Each row is a point on a landscape with many peaks, with its height.
From any point a climber steps to the highest of the 5 points nearest to it. It stops when none of these is higher. Distance is the straight distance between rows; heights are no part of it.
boz: [ 32  19  -5  19 -59 -26  36  31  18 -65   9]  h=537
lom: [ 33  16 -55  22  10   1 -45  72 -16 -29  22]  h=651
mulur: [ 13   5  20  -3 -22 -35  49 -46  34 -15  34]  h=788
Mup: [-52  -6 -14 -16  23  -7 -61  38  -1  29 -19]  h=438
lovog: [  2 -13 -16  -7   3 -60  15 -36  -4 -22  71]  h=622
zupud: [ 27  26  11  41 -69   5  53  45   1 -48 -28]  h=903
guba: [-56 -57  26 -22  38 -32  13 -44 -11  38 -35]  h=760
Lerul: [ 13  31  69 -24  69  65  37 -66 -12  25 -49]  h=623
zinu: [-35   1 -18   4  -5  22 -36  68  16   1 -30]  h=602
val: [-22   0 -24  11  -6  12 -40  64   4 -21  -1]  h=637
rezo: [-42 -23  47 -21  19  30  11 -39   6  43 -73]  h=740
pivek: [-56  -5  11 -15   1  21 -34  33  13  10 -42]  h=658
Ruk: [-39 -25 -34  -6  58 -40 -66  -1 -33  33  22]  h=95
Nam: [-16  11  39  -9 -30  63  29   4  22   6 -54]  h=724
vuton: [ 38  17  33   3 -59 -25  73 -17  32 -25  13]  h=729
saza: [ -1  -5 -22   0 -18  -7   0  18  16 -30  18]  h=817
tuzo: [ -8  15   6   5 -40  42  22  30  23 -23 -22]  h=641
nadu: [ 99  12 -57  67  -5  31 -57  48 -58 -10  36]  h=803
dibud: [-49 -35   6 -28  22  -8   6 -39   6   9 -28]  h=757
ketet: [  16  -19  -41   -5   47   22 -100  -20  -60   82   37]  h=901
vop: [ 18  18  37 -18 -14  32  64 -52  21   2 -18]  h=781
sinak: [ 26  32  36   8 -24  58  59 -19  26 -10 -29]  h=709
sano: [-57 -41  21 -26  32 -27  31 -72 -13  29 -24]  h=764
daza: [ 22  24 -31  37 -34 -17  -3  73 -13 -63  -4]  h=677
vozed: [-25   2 -23  -7  35 -14 -81  41 -19  36  15]  h=11
Zotup: [ -4 -13 -12 -11  -4 -41  -1  -8   7 -26  43]  h=710
denu: [   3    3  -28   15   51   21 -114   26  -42   91   15]  h=23
zopu: [ -9 -21 -41 -13  52 -18 -50 -10 -31  27  46]  h=337
gad: [ 24 -10  17 -11 -37 -87  80 -47  31  -7  63]  h=825
Bap: [ 31   5 -42  36  -5 -29 -13  43  -7 -40  37]  h=721
tidov: [-40 -24  -4 -26  16 -39  12 -42   1   4   1]  h=754
Todu: [-13  -5  35  -7 -18  34  21 -22  21   7 -27]  h=774
Bitu: [-12 -16   1 -24   5 -41  48 -59  10   3  31]  h=752
rir: [ 16  23 -53  43 -18  16 -43 100 -43 -62 -22]  h=626
vobe: [-47 -25  20 -13   9   2 -10 -16  12  13 -38]  h=730
Nad: [ 43  -2 -49   3  28 -22 -50  15 -22  -1  70]  h=655
Rula: [-40 -47  -8 -22  57 -64 -24 -40 -37  43   0]  h=639
zuv: [ 40  28  24  17 -60  31  72  -3  23 -25  -1]  h=838
Bevez: [ -5 -15  42 -12   2  16  44 -77  23  12  -7]  h=804
kifa: [-12 -18  -1 -14 -31 -27  28 -24  26 -28  19]  h=739
Nek: [ -7   8  54 -21  19  53  24 -45  22  24 -59]  h=743
Metu: [  8  26 -15  26 -46  17  14  65   4 -50 -32]  h=649
Zir: [ 36  -3  -4   7 -13 -86  49 -17  11 -20  66]  h=753
kud: [  6  10   8   5 -46  -4  41  -2  29 -40   0]  h=633
sut: [-19 -45  43 -14  47  -3  40 -98 -11  34 -51]  h=779
pilaz: [-51 -19  35  -6  -3  28 -20   9  15  36 -71]  h=712
gabim: [ 36   2 -35   6  -7 -46  -1  10  -1 -35  64]  h=640
nez: [-66  21  -3   4  -6  28 -63  83   3  21 -40]  h=842
gunuz: [ 80   2 -55  33  -1  41 -71   4 -49  17  53]  h=669
Guv: [ 37  54  61 -15  36  82  54 -44  11  12 -20]  h=535
Gapo: [ 21  18 -53  23  12  23 -87  84 -28  18  14]  h=94
suze: [104  78  60  18 -30  43  84 -13  12 -13   1]  h=584
nekuz: [  0 -12 -31 -18  33 -54 -22 -16  -9  -3  57]  h=601
roru: [-38  -3  11 -17 -14  22 -15  34  18   8 -34]  h=642

Where does a climber stop that starts at each point below?
Bitu: gad
pivek: Bevez
roru: Bevez
rir: saza
tuzo: Bevez
suze: zupud
vuton: zupud
sinak: zupud
Nam: Bevez
Nad: saza
vozed: nez
lom: saza
lovog: gad

Call two points neighbours if one is among the 5 nearest of the other. Go from one point of each pair to the other, from neighbour to neighbour, staying as high as possible. Name the lowest point that can't be avoided.
nez and gad: pivek
ketet and zupud: gunuz
zupud and nadu: Bap
gad and Bevez: Bitu
saza and gad: kifa
